Points, in no order, along strands that fork and pass close to each other.
(in the rows, 100 means zero)
Two points are linked if the straight distance between their rows is under 82.6. Some points are linked to none.
Vute: 108  120  89  131  97  95  92  98  130  80  136  104  96  98  115  73  89  116  113  132  117  84  75  61  84  89  93  130  103  107  120  116  101  107  63  68  72  93  97  103  134  108  74  118  127  134  81  133  48  122  90  85  147  85  96  84
kadug: 121  72  74  76  127  56  77  113  103  102  105  103  89  136  122  117  109  70  105  87  85  109  115  136  117  134  87  116  125  70  88  107  97  118  112  98  129  140  84  89  72  75  113  119  75  98  112  97  107  127  115  116  61  119  117  99
Nufur: 87  112  93  116  97  95  102  100  109  84  93  113  104  77  113  90  110  122  108  130  115  85  60  92  100  50  79  101  114  128  112  98  120  88  94  61  81  120  118  125  138  109  90  111  100  118  102  112  105  120  98  78  125  72  84  77
sov: 118  112  90  119  105  104  87  89  104  116  104  108  103  118  103  82  119  98  86  118  108  92  97  77  107  64  117  110  76  122  111  98  87  89  74  64  95  125  92  115  90  91  107  105  112  111  94  142  95  101  103  96  160  83  104  96
dagi: 103  110  77  129  113  98  129  132  126  111  111  109  100  107  80  95  74  81  118  106  94  120  98  79  87  108  113  100  106  94  101  113  109  87  79  93  89  104  98  105  94  117  83  96  112  102  72  113  65  129  90  77  111  129  103  89
vup: 93  84  115  98  80  132  82  100  117  87  135  69  110  84  86  54  78  103  111  95  98  80  94  34  62  104  127  116  63  92  104  128  74  108  100  101  77  48  101  81  125  103  57  102  146  113  103  97  55  76  97  72  68  83  91  109
rop: 102  91  108  85  114  79  103  97  94  93  81  103  94  97  106  126  103  94  87  104  105  113  116  125  122  109  89  107  132  84  83  87  109  92  118  91  106  114  95  96  88  85  115  97  69  90  103  92  133  96  117  113  97  106  107  100
Based: 93  103  65  136  135  96  128  131  106  115  91  114  95  111  77  103  83  91  107  109  93  119  88  67  98  112  121  78  112  99  100  111  102  89  79  101  98  122  93  108  78  114  87  97  100  94  68  114  72  118  98  81  120  139  90  89
doraf: 86  99  109  106  72  108  78  85  107  67  92  109  108  61  125  93  116  123  112  117  103  80  60  76  85  47  78  113  117  118  111  95  115  76  122  79  83  91  113  127  160  95  94  116  116  114  106  99  106  113  99  86  103  52  86  91
ratu: 118  109  103  82  95  68  109  112  114  88  103  109  96  107  110  116  74  99  101  103  85  102  120  145  80  109  87  147  119  78  108  113  123  91  110  101  98  100  115  82  98  89  108  103  72  81  90  72  92  112  94  120  79  103  123  91
Repov: 82  112  96  114  109  101  119  81  90  111  79  93  95  67  84  104  100  113  70  97  128  93  102  78  127  75  104  55  99  127  98  80  94  107  109  104  109  92  114  106  94  108  103  90  84  102  107  116  120  90  99  99  124  105  91  99
Vol: 116  70  89  64  130  74  108  99  87  94  79  106  99  114  104  131  102  81  94  98  78  121  120  130  117  125  83  83  141  83  80  108  106  101  126  102  137  138  94  100  68  71  116  105  79  83  116  83  130  124  110  97  58  126  84  96
pakeg: 100  73  94  90  118  80  78  92  80  119  104  96  83  123  119  112  132  73  93  93  112  111  128  114  121  133  93  84  110  88  79  78  96  109  112  103  112  124  71  97  69  76  126  97  85  114  124  111  141  107  105  133  86  114  105  113
Kavi: 126  112  104  85  69  77  92  113  116  107  140  95  92  126  109  94  102  81  111  81  94  103  129  142  79  123  93  160  94  98  104  99  93  93  92  101  88  92  94  81  86  88  108  117  82  108  110  86  102  100  106  141  72  79  138  105
sime: 96  98  101  91  126  79  116  99  91  85  63  110  85  83  101  125  98  109  82  117  101  102  103  114  127  92  89  91  146  92  86  96  128  87  115  85  108  124  115  104  86  90  120  97  67  81  85  92  117  107  101  99  111  111  92  88
kam: 103  87  73  91  144  79  116  109  96  96  85  119  85  109  94  127  89  85  100  107  91  114  92  107  108  116  101  81  143  73  92  114  106  94  103  94  124  130  99  96  66  91  107  104  84  85  83  94  98  107  100  93  93  134  89  103
dotop: 97  93  37  124  160  91  116  111  90  109  85  122  78  127  89  114  102  105  91  112  94  124  79  57  111  125  115  65  102  102  116  110  106  105  81  91  118  139  93  105  59  96  104  100  79  96  65  127  84  102  95  90  137  138  85  93
bamo: 122  87  84  86  114  61  85  110  113  93  106  100  87  118  121  126  107  77  98  96  93  105  117  138  106  117  84  135  130  75  82  103  101  100  116  89  110  122  89  88  79  72  114  112  61  89  105  95  108  118  117  119  74  107  117  93
menev: 105  111  116  99  56  103  74  100  97  101  115  93  120  99  115  80  133  98  104  94  102  88  93  112  92  90  92  124  80  113  101  98  82  92  101  97  72  84  96  105  115  102  108  109  128  132  117  106  120  80  124  119  110  46  147  102
Zuti: 72  82  119  106  71  131  108  90  92  79  80  76  123  66  79  102  93  115  95  110  90  85  82  84  96  66  105  75  81  122  104  99  88  105  120  116  107  78  120  111  121  122  92  92  107  83  114  84  101  89  97  79  72  96  75  103
zubu: 118  120  96  91  72  97  100  110  114  90  125  95  109  101  92  77  89  86  108  98  99  100  102  102  74  96  97  128  81  94  114  114  102  90  90  92  86  85  115  85  111  116  80  112  131  117  95  100  70  112  90  98  98  83  124  101
Vapi: 120  114  106  96  68  95  84  105  106  115  135  101  98  124  108  88  118  86  112  82  98  102  122  137  91  119  97  146  87  105  92  93  85  93  87  101  89  94  85  89  90  97  115  109  98  114  117  94  119  81  118  135  86  72  137  103
gerin: 103  93  62  108  143  90  97  85  89  114  93  112  74  126  93  107  108  87  79  102  108  114  95  79  120  114  113  65  104  98  107  88  94  105  97  93  122  126  89  106  56  84  120  99  75  96  86  123  104  94  100  110  123  116  89  108
zemi: 110  109  61  115  116  75  120  122  129  106  101  102  85  118  92  102  93  92  107  117  93  107  84  108  86  101  106  128  130  93  106  116  117  91  87  81  102  119  106  101  81  98  106  102  85  95  73  112  79  125  93  101  119  116  115  87
lezuk: 127  99  110  109  103  118  85  101  110  142  137  105  82  155  101  79  89  71  121  70  95  108  125  116  87  135  128  94  70  98  90  105  82  112  77  122  109  89  76  82  67  105  95  98  111  88  98  100  83  81  99  100  78  109  103  123
nesun: 113  103  70  113  132  118  91  92  101  129  102  107  88  143  92  88  119  90  89  102  98  112  103  61  98  86  134  88  65  117  122  105  94  91  72  85  103  131  83  115  68  100  104  96  95  94  84  147  79  96  99  89  153  112  85  96
mev: 131  117  88  110  95  108  88  109  134  101  127  97  89  122  100  74  98  89  99  112  100  96  100  78  85  91  119  145  81  95  113  118  92  98  63  72  84  105  90  101  100  99  90  111  131  126  80  139  59  126  92  105  151  95  118  90
safom: 134  111  119  96  78  126  73  95  105  121  140  105  100  124  97  68  122  81  108  85  105  87  117  100  89  104  122  127  50  105  106  95  75  97  68  105  81  96  89  86  99  109  92  108  136  117  101  112  95  85  111  111  108  72  128  112
zazaf: 73  88  123  81  103  105  128  99  77  80  58  114  100  67  91  127  74  113  94  115  87  95  95  124  122  106  83  86  118  64  92  92  119  112  117  109  125  94  121  107  107  105  118  102  89  73  89  48  131  109  77  88  77  118  77  78
Rog: 126  116  90  108  89  98  95  110  124  101  129  96  95  114  91  79  95  87  103  107  103  98  101  96  84  98  108  133  80  95  110  113  97  91  70  78  88  99  104  94  100  108  87  112  130  122  83  123  69  123  91  98  129  90  124  94
zenaz: 87  88  117  111  59  121  68  77  101  74  100  91  121  63  123  88  119  111  109  106  113  73  72  64  83  54  90  89  91  118  107  96  87  86  127  92  78  67  97  125  145  94  83  107  121  123  115  113  106  98  114  95  102  47  109  123
Pog: 80  90  132  75  82  120  107  85  75  99  71  76  116  68  90  118  104  109  94  81  111  101  113  114  123  109  89  83  103  89  85  78  95  114  119  133  105  76  105  98  105  107  106  83  94  97  116  74  133  79  106  116  81  114  89  119
fegot: 84  87  131  83  40  146  88  105  92  116  108  70  133  102  89  95  98  91  112  66  96  79  114  107  78  107  112  101  66  104  79  85  75  124  104  147  97  66  107  77  115  107  102  97  121  90  121  64  103  58  98  102  35  96  98  141
Mal: 57  87  120  97  101  111  132  87  74  70  53  99  99  48  91  127  85  128  88  116  97  86  87  97  134  85  84  67  111  89  98  91  116  119  118  114  128  86  127  115  110  117  119  93  91  78  92  63  132  113  74  94  90  122  62  77
kap: 113  106  82  122  116  107  103  106  110  122  105  106  91  128  82  88  90  79  105  98  100  111  101  102  88  106  126  92  85  101  103  105  91  91  79  91  106  110  94  98  74  104  94  103  104  98  84  113  81  100  104  93  115  111  109  97
Datim: 93  112  106  105  95  85  104  98  95  98  85  99  103  92  100  108  107  116  82  108  113  100  101  118  119  82  90  102  117  118  97  91  107  92  113  82  94  107  104  106  99  99  116  95  85  105  106  106  125  88  118  115  122  81  112  95
Relo: 76  114  121  91  103  102  110  75  81  118  76  74  97  53  99  114  125  120  85  79  129  91  98  91  115  98  81  75  97  122  87  81  82  108  120  138  106  74  102  108  107  100  118  69  90  120  134  97  138  73  108  121  120  106  98  114
nef: 94  113  113  91  53  92  72  105  99  83  92  96  123  82  128  99  121  113  103  103  85  87  88  119  82  70  70  132  99  114  100  104  110  89  129  92  77  86  106  116  139  94  105  103  114  109  113  84  106  99  116  109  96  43  128  84
Vob: 122  123  103  85  51  68  86  118  116  89  125  93  107  106  120  85  112  102  93  101  94  95  105  121  73  85  82  167  91  103  110  112  106  88  97  80  76  100  113  98  110  98  96  119  105  121  100  99  95  118  106  121  103  52  148  94
bila: 88  109  98  113  106  112  98  91  119  74  108  107  105  68  106  91  99  117  113  124  110  85  58  68  100  64  83  96  105  119  116  101  110  88  91  69  83  103  113  114  140  115  74  118  113  122  97  115  81  114  98  63  114  77  78  87
sugal: 110  102  92  118  121  106  117  122  101  116  111  111  102  123  87  97  63  85  115  70  85  117  114  111  89  133  129  84  106  77  90  124  86  104  96  119  113  89  97  87  82  104  82  95  104  90  89  87  70  93  89  84  76  144  98  112
somiv: 116  110  76  115  90  80  150  148  121  93  108  122  109  104  95  107  72  99  119  120  87  130  103  92  95  120  92  124  131  90  119  117  142  87  100  96  79  102  108  106  108  107  88  91  97  84  69  102  53  157  72  93  89  130  93  79
megoz: 76  94  130  90  75  126  86  85  82  117  101  61  120  83  97  96  128  109  97  64  116  92  109  105  93  120  100  87  85  112  84  70  86  112  101  151  100  67  92  84  113  111  115  81  104  111  139  82  143  56  110  124  85  105  110  140
suf: 91  115  93  127  110  106  100  93  121  78  116  106  98  77  111  84  98  121  110  136  118  83  61  64  97  75  89  102  105  115  118  102  107  96  72  65  77  110  107  110  134  111  71  120  119  128  92  125  65  117  97  64  132  81  81  89
pom: 119  102  64  124  125  103  98  105  114  118  104  107  80  139  89  93  95  76  110  104  92  119  93  97  87  109  124  109  89  95  111  112  94  94  79  87  111  121  82  105  67  97  102  106  96  96  77  120  78  109  100  103  119  119  107  96
mubi: 72  122  105  99  118  87  121  79  90  103  59  91  88  53  108  127  118  135  66  102  127  97  97  87  130  78  71  70  116  123  85  83  107  103  132  106  111  93  115  122  103  87  117  73  78  110  114  105  137  97  103  112  138  106  92  90
tipun: 81  91  114  100  82  123  111  95  88  98  82  78  115  78  71  102  90  104  95  95  104  90  101  101  110  84  113  70  79  115  106  92  87  110  109  119  99  78  114  95  111  124  90  96  101  95  107  86  103  77  100  84  80  103  84  108
febi: 100  104  97  104  117  91  150  128  98  91  91  128  108  91  83  120  57  110  117  103  72  111  98  110  102  131  108  94  123  56  89  121  107  113  101  128  117  94  105  98  95  100  85  92  101  75  78  70  76  114  68  83  71  159  79  99
muter: 90  83  108  99  88  133  94  111  114  95  126  67  106  91  72  59  82  104  117  91  94  95  100  38  78  108  128  102  59  93  98  128  78  108  100  101  80  54  104  81  123  112  54  101  143  114  99  96  58  85  92  57  65  105  84  101
Zafi: 134  113  106  101  85  115  81  100  116  115  126  101  100  124  94  69  106  81  103  94  105  90  110  98  94  94  122  125  61  102  108  104  80  94  67  91  88  104  91  88  98  106  89  109  135  118  99  117  83  98  105  106  121  71  123  104
fer: 100  114  113  103  72  99  81  103  97  104  112  93  113  104  103  90  126  98  105  93  105  97  106  127  98  104  92  125  92  114  101  85  91  93  94  99  79  91  90  99  102  101  114  99  104  118  123  95  127  76  127  127  105  63  135  102
nagu: 107  74  116  96  129  114  85  92  88  138  128  102  81  146  107  90  101  78  100  67  108  102  127  100  106  141  124  51  85  85  80  96  86  125  88  134  121  96  73  80  59  104  105  90  102  76  115  102  109  82  98  100  73  121  81  142
Tino: 82  84  111  100  88  136  102  110  105  102  102  72  112  85  68  79  89  100  109  96  93  93  99  64  90  94  125  82  59  108  103  119  80  108  98  102  88  67  105  90  116  119  69  99  126  105  105  93  76  79  96  52  69  102  79  104
Soro: 108  91  42  114  155  86  102  113  97  106  96  118  75  139  95  111  101  100  103  102  89  127  78  77  110  130  118  81  100  90  120  114  106  113  82  88  129  137  85  100  60  95  105  109  77  96  68  120  83  104  100  102  122  142  93  98
pura: 116  119  107  82  46  82  76  105  103  80  114  95  118  91  128  85  111  105  99  104  98  84  95  101  67  73  73  150  94  100  104  111  105  85  108  89  77  85  116  104  132  98  86  116  116  118  102  99  87  117  103  113  98  42  136  95
mizu: 111  71  106  62  114  72  98  99  89  96  91  105  102  108  113  137  102  76  99  96  85  117  132  143  117  130  85  95  133  79  75  93  103  96  131  106  122  132  86  96  74  70  117  103  75  89  126  85  137  122  113  110  59  117  104  97
Dolun: 91  111  104  87  72  110  106  95  114  65  113  98  115  72  104  87  93  106  113  117  84  94  73  86  71  77  76  126  97  92  112  114  115  88  104  100  93  87  122  102  142  113  85  108  124  92  100  84  69  114  75  83  76  79  91  80
felu: 125  123  97  87  66  73  97  115  118  101  121  95  100  112  112  94  104  92  95  97  96  100  111  134  80  97  89  167  97  108  107  105  104  89  95  86  84  96  109  90  98  96  104  113  89  112  102  92  100  113  111  127  93  65  143  96
Maba: 111  74  122  60  99  80  88  102  95  96  109  100  107  110  122  125  107  78  111  84  87  109  138  149  110  138  80  107  126  75  71  94  95  99  121  108  111  118  83  85  89  73  114  94  84  93  133  81  137  104  109  119  55  109  118  102
Runi: 94  93  134  62  78  102  91  89  86  88  84  95  112  93  107  124  101  102  106  88  91  111  119  145  106  124  78  117  118  75  85  85  104  103  120  119  98  88  93  92  114  80  111  89  84  90  121  61  133  80  114  120  71  94  119  100
rizo: 105  92  97  105  120  96  93  88  89  120  104  105  87  120  98  98  102  80  94  90  118  108  115  106  120  116  110  79  106  94  93  82  84  101  97  104  111  107  89  94  68  90  111  95  86  95  103  104  119  84  109  118  97  107  98  117
tirar: 122  102  109  116  87  115  71  94  115  95  138  88  97  113  99  51  90  101  107  102  104  76  103  58  69  107  126  128  56  103  119  116  79  114  71  97  72  69  91  86  128  112  63  111  146  126  88  130  45  90  101  96  119  74  107  96
tavi: 111  86  69  98  141  98  81  77  74  120  105  119  70  148  103  102  122  85  86  97  111  112  107  80  119  119  114  69  76  107  107  87  90  125  96  108  117  126  74  109  58  92  120  94  75  93  102  135  104  92  93  120  123  123  84  114
soso: 81  92  128  78  70  117  99  89  78  86  62  86  117  77  97  117  100  117  98  96  92  97  106  125  112  103  82  103  105  85  92  84  101  117  126  127  104  73  105  104  121  102  113  85  95  83  112  57  128  79  105  119  78  95  102  99
kizi: 96  107  104  89  95  71  125  112  106  79  91  116  97  94  109  120  66  112  101  115  78  103  107  146  77  115  82  138  114  67  115  115  142  99  109  105  99  96  125  80  114  87  110  102  78  69  85  60  93  132  73  108  77  109  105  76
mosep: 131  117  91  112  99  108  74  91  115  113  123  103  102  125  105  77  116  95  90  117  106  86  94  79  102  69  119  130  76  111  112  111  86  89  62  63  88  121  89  110  93  90  99  110  120  121  84  144  82  106  102  101  156  86  114  95
Per: 84  112  112  94  72  115  105  90  117  62  116  107  114  59  115  84  89  115  121  119  82  91  59  75  71  71  75  129  110  95  119  114  117  82  100  97  88  90  122  108  153  95  92  108  124  90  96  82  64  128  69  86  82  72  77  81
neke: 77  108  107  100  86  114  92  84  116  64  104  121  109  58  123  86  102  121  119  118  91  85  50  76  80  52  76  125  129  110  116  104  113  77  103  82  82  100  124  121  164  92  96  116  115  101  96  91  83  129  86  80  94  62  69  80
rebok: 113  111  105  106  59  97  69  100  106  100  110  103  116  99  122  78  123  110  102  112  111  82  89  98  98  78  90  129  82  115  105  101  82  94  94  74  71  97  102  112  124  96  95  113  127  133  105  119  110  100  118  109  127  47  136  98
Defud: 102  105  91  100  108  74  145  128  114  88  94  125  100  97  108  120  65  108  112  122  80  113  103  134  92  126  92  127  135  66  116  125  145  99  102  109  99  102  115  89  100  90  104  95  90  70  74  73  72  141  65  104  79  135  94  81
Fim: 94  114  107  105  82  86  93  107  100  93  82  99  109  90  112  110  111  120  91  113  103  94  94  128  105  74  78  117  115  122  101  96  117  90  112  78  91  105  108  114  119  104  108  97  90  99  106  96  119  98  117  108  113  68  118  87
tovom: 82  88  128  88  63  135  84  97  86  117  104  74  123  97  89  95  109  99  107  63  106  92  113  114  92  113  108  90  79  103  84  74  85  119  100  146  95  64  98  82  116  112  106  91  111  96  122  71  122  54  110  116  55  102  103  136
mif: 131  107  122  92  70  131  78  101  110  132  149  102  98  137  99  67  119  75  119  72  100  95  125  113  74  118  125  119  48  106  95  90  81  109  65  124  87  85  88  72  90  119  93  109  132  109  107  102  99  79  104  112  85  71  123  123
sabe: 75  115  110  94  110  77  108  92  89  91  58  93  93  65  122  125  116  136  70  116  119  102  97  111  127  79  72  91  135  119  92  84  129  100  129  88  104  105  109  118  105  84  128  78  76  106  109  104  138  100  111  110  138  90  93  83
Noted: 104  115  79  119  107  92  124  123  124  103  106  106  100  99  86  98  80  92  114  119  98  111  91  93  87  99  102  112  114  97  103  112  122  84  84  82  85  110  104  102  100  116  90  95  105  106  81  112  67  128  88  85  117  119  108  83
nugop: 84  101  113  103  55  104  77  90  100  78  89  97  126  72  124  97  121  111  107  108  98  83  73  96  87  54  77  102  100  122  104  97  104  83  134  90  83  81  103  130  149  95  96  104  119  115  116  98  110  102  110  99  98  48  106  93
gar: 116  112  98  125  90  105  80  95  125  83  140  90  102  101  102  59  83  108  106  111  111  84  95  59  77  101  108  127  75  104  122  117  85  106  67  84  78  77  97  91  133  110  65  116  141  132  84  133  48  100  92  94  133  77  106  91
Kugak: 118  98  92  117  119  115  101  115  113  131  124  107  86  145  93  81  75  78  118  66  91  117  116  105  84  138  134  83  90  86  93  118  86  108  90  116  112  90  85  87  73  107  86  99  109  85  95  97  75  92  96  89  83  124  103  117
Tez: 112  79  129  109  101  114  78  90  90  140  142  101  91  147  102  84  109  80  115  66  111  98  136  114  96  136  113  75  77  94  76  80  90  121  76  131  108  94  64  81  79  112  107  91  104  81  117  103  124  69  104  116  74  109  103  143
rola: 100  91  90  84  145  83  134  113  96  86  69  126  87  92  94  131  84  98  97  115  76  111  95  115  110  116  91  86  148  68  87  119  118  92  109  98  125  127  108  102  78  86  111  107  87  76  82  76  99  115  90  86  87  142  75  97
dolu: 85  111  94  116  101  93  115  101  104  92  87  105  103  83  96  101  98  119  100  126  108  89  76  100  110  63  88  91  121  127  102  98  123  86  97  70  94  118  120  115  121  115  96  100  92  106  95  111  97  112  98  82  123  87  86  80
kebav: 77  105  105  113  107  94  125  97  92  85  72  104  97  69  84  116  92  125  91  116  106  89  88  102  125  69  88  70  125  118  100  93  120  91  108  90  101  114  118  110  110  114  104  94  86  90  90  96  109  103  91  94  117  105  75  80
mifa: 83  91  109  104  90  126  112  109  99  96  92  78  117  81  63  95  82  99  109  101  91  94  97  82  93  91  123  78  74  106  105  112  89  102  100  110  91  80  111  93  115  129  76  96  116  101  100  89  80  82  85  56  69  112  74  96
vog: 86  87  131  70  102  99  118  91  79  82  53  105  105  72  102  127  85  115  89  105  93  102  109  127  127  108  81  96  122  76  89  89  120  106  122  104  119  92  115  106  107  92  119  98  82  78  95  57  137  107  93  99  84  110  90  85
kati: 99  94  128  84  59  145  79  112  102  134  126  79  121  118  86  75  99  77  113  62  96  89  114  104  72  115  124  98  51  102  89  99  75  123  92  138  87  62  110  63  111  114  87  107  131  100  111  75  90  61  98  89  44  87  104  133
voki: 126  89  46  113  136  89  88  105  107  113  109  111  74  158  102  99  102  91  116  97  82  122  83  100  98  127  121  110  88  93  118  115  97  115  84  86  122  131  74  105  61  98  108  113  81  92  75  129  79  111  101  118  121  134  100  97
kep: 119  93  101  76  112  69  104  108  113  89  97  114  90  109  118  122  81  91  102  96  86  107  120  147  98  121  85  138  127  69  92  109  114  95  119  97  108  113  101  81  94  75  109  104  67  80  102  79  104  110  104  113  71  112  117  91
lezok: 76  110  119  90  96  97  114  82  81  98  63  83  104  54  97  124  112  129  78  95  119  96  98  103  127  87  81  81  108  117  92  85  103  100  128  119  109  79  111  113  109  100  112  77  90  105  120  95  137  90  107  120  118  105  93  100
kade: 113  68  84  76  126  72  70  105  86  117  112  98  89  143  116  111  120  63  108  88  92  107  126  122  122  142  90  89  116  82  85  98  96  116  107  105  130  139  73  95  70  80  118  111  90  95  121  105  126  118  111  125  67  115  108  115
Peb: 107  120  101  88  67  97  104  106  111  71  127  93  118  84  98  83  86  99  109  113  91  100  93  93  69  85  83  131  93  87  117  119  119  88  97  99  86  86  118  93  128  120  79  106  126  107  94  95  60  118  76  92  86  81  108  90
Ref: 91  112  95  117  108  89  110  90  89  116  87  99  97  91  96  104  108  106  74  106  126  99  103  99  123  86  100  85  110  122  97  78  98  97  105  91  105  102  100  109  89  94  115  88  85  100  102  114  127  88  109  114  133  97  106  101
dozi: 115  94  113  102  76  127  70  99  115  96  141  77  106  102  94  44  84  96  104  90  104  79  103  54  60  114  125  122  53  101  113  119  75  117  88  110  74  54  98  77  125  113  53  106  151  119  95  105  51  82  94  87  90  75  103  102
Paro: 74  89  116  106  83  131  100  82  99  73  91  91  116  59  92  99  105  123  99  112  96  83  69  66  93  49  95  76  92  126  113  97  95  94  118  102  99  88  115  119  136  115  87  104  113  96  113  103  102  100  97  71  86  83  71  105
Lami: 69  95  118  94  106  102  128  84  77  79  58  103  96  54  91  128  94  130  83  111  104  89  91  95  137  75  86  66  117  106  98  91  120  103  120  108  118  94  121  115  114  114  113  91  80  83  94  81  126  103  86  99  108  114  70  82
zal: 93  93  119  88  99  109  110  89  83  107  80  96  105  81  87  114  94  104  89  83  115  102  117  108  126  103  104  70  113  99  91  79  92  106  110  119  108  87  107  96  92  107  108  87  87  95  103  85  122  81  107  108  87  117  90  117
kuge: 76  105  104  112  98  105  122  84  88  97  76  86  106  59  86  109  105  128  78  105  117  88  88  78  119  63  91  56  95  141  107  84  98  104  117  104  105  91  119  119  116  115  96  93  95  105  119  109  117  96  99  91  114  96  84  98
sipu: 97  94  115  95  112  111  104  95  87  118  97  99  95  102  88  101  86  89  93  79  120  106  117  108  118  115  120  64  107  94  89  85  78  106  97  116  108  93  97  88  81  101  106  92  92  96  105  90  117  79  106  103  84  119  88  124
rapo: 119  95  126  106  87  130  82  89  99  139  145  102  92  149  101  75  115  76  114  68  106  96  133  116  87  123  127  92  53  111  84  83  85  111  68  127  95  89  71  78  77  113  101  100  112  90  113  106  110  65  106  109  83  91  107  134
bik: 94  87  130  64  85  88  79  96  96  91  109  92  104  105  119  130  113  91  112  82  93  109  133  150  99  137  75  123  122  75  78  82  99  95  121  111  93  96  83  82  100  79  114  91  81  103  131  72  140  87  116  124  71  95  123  105
lolek: 95  101  99  94  120  85  147  123  95  86  82  132  95  81  100  128  61  108  112  114  74  106  96  123  100  125  97  105  129  55  95  122  127  106  103  115  115  98  110  94  100  92  99  92  101  70  80  59  91  121  67  85  77  147  79  83
fas: 106  83  90  105  117  85  79  87  85  116  110  108  80  130  110  102  119  75  97  95  114  108  116  106  120  122  103  91  105  91  88  79  87  107  101  101  109  118  76  97  65  84  122  98  84  96  113  112  124  92  108  132  97  105  102  115
dob: 95  92  118  77  118  80  104  90  88  85  68  96  94  75  116  139  115  105  77  105  101  118  115  127  126  113  75  96  133  95  79  80  118  89  134  100  108  114  93  105  85  71  130  87  68  99  110  94  147  111  114  109  105  105  96  88
tol: 94  112  116  95  74  86  86  110  101  84  86  100  113  92  121  115  114  121  91  102  91  95  95  143  90  83  69  134  112  119  97  97  119  92  118  90  82  96  105  110  124  93  114  94  85  100  106  81  119  94  124  113  111  57  126  80
zata: 72  100  104  115  95  117  110  78  97  77  82  91  113  50  101  105  113  134  90  114  110  87  69  66  101  46  84  64  100  142  117  84  104  95  122  93  101  94  120  131  141  114  90  104  100  111  115  117  115  112  97  79  116  80  61  99
Desu: 80  113  112  106  103  82  97  107  95  80  67  99  96  81  123  126  113  139  78  116  104  99  89  133  118  71  76  108  136  123  96  88  134  94  120  74  95  115  112  120  120  88  118  85  73  96  99  92  126  109  111  102  132  76  101  69
dosaz: 93  105  57  129  138  90  118  110  102  115  83  112  89  112  81  103  100  96  95  117  103  110  80  67  104  101  118  65  109  112  106  104  105  89  80  82  107  133  98  112  71  99  102  100  84  90  71  125  80  105  92  81  141  124  89  89
Kani: 121  96  63  112  141  117  90  95  94  129  107  110  77  164  100  84  111  87  108  92  86  123  106  69  92  118  142  86  59  107  120  108  94  105  78  103  111  126  67  109  59  109  92  96  87  91  85  141  72  92  106  88  129  128  85  103
zirov: 71  99  128  86  92  112  94  77  79  113  85  65  109  61  96  106  130  116  89  71  123  90  105  94  102  109  87  80  88  118  84  74  81  111  108  143  104  67  96  94  106  104  115  70  95  117  140  91  143  69  109  124  105  106  101  124
zumim: 102  93  82  95  142  88  137  127  96  96  98  125  103  108  90  123  67  98  114  92  76  126  101  110  102  133  107  88  136  57  84  126  99  105  102  116  128  110  96  91  76  94  86  98  102  76  86  83  75  110  89  86  75  164  89  113
bikiz: 101  88  60  89  145  78  105  94  84  100  76  113  76  112  97  121  109  89  78  110  109  117  98  92  130  114  95  68  133  89  98  99  103  101  106  91  125  131  100  99  60  81  120  107  73  94  87  109  114  105  104  100  108  133  86  107
lut: 94  104  111  113  94  110  107  96  96  111  89  91  112  90  75  92  91  96  92  93  109  93  101  94  110  81  116  72  80  120  107  91  87  100  95  101  96  97  108  98  101  120  94  100  109  104  105  104  102  85  105  84  106  95  99  103
sare: 118  88  57  102  147  107  84  87  81  121  108  120  71  163  102  101  114  91  99  91  96  116  104  76  108  125  127  73  67  107  121  102  97  125  87  101  118  132  68  105  55  103  100  93  75  90  90  138  84  90  100  108  132  129  78  109
leke: 107  108  95  122  109  111  107  103  108  115  99  96  96  110  79  85  90  85  100  100  103  102  103  90  95  94  124  85  79  109  107  100  89  89  76  87  97  111  96  98  90  111  92  103  116  105  91  115  84  99  99  80  123  100  102  96
bebun: 106  98  83  114  133  101  124  129  98  109  114  115  103  125  92  100  60  94  113  71  80  126  115  100  99  139  126  80  119  64  86  129  85  114  100  126  126  100  91  88  74  100  80  95  108  82  90  87  70  100  95  80  75  161  90  117
mugi: 83  94  115  114  77  109  82  80  95  90  94  88  118  62  116  86  123  117  95  110  120  80  76  61  93  57  93  77  72  135  114  86  80  98  116  92  82  76  100  122  138  98  82  106  121  126  121  132  116  101  113  91  116  60  104  117
favo: 85  104  87  108  124  88  129  98  93  98  70  109  88  85  86  118  92  108  79  118  111  97  92  97  125  82  98  63  130  102  94  95  118  88  106  89  107  120  116  104  82  104  111  98  79  88  84  104  103  99  93  94  120  118  84  91
ruki: 109  106  70  118  125  108  93  86  95  124  98  108  91  132  93  89  118  89  79  115  106  107  98  70  106  77  124  90  78  123  116  93  91  93  73  76  106  130  92  115  71  90  116  95  89  93  86  141  91  97  96  96  154  101  96  95

Follow the links from the first point to the second, and from the first to the third. Name the last point that the two ways share.
mugi, pura, zubu: nugop
dozi, pom, Paro: tipun
gar, rop, vog: kebav
kap, Datim, muter: tipun
Dolun, mugi, Vob: nugop
Vob, Relo, Repov: Fim
ruki, Per, lezuk: Rog

A fork is a point with three links. Follow the links from the first point to the second and name the forks in between, in order.
mugi, felu: nugop, nef
Tez, zumim: rapo
felu, zenaz: nef, nugop
pom, Tino: tipun
dob, suf: kebav
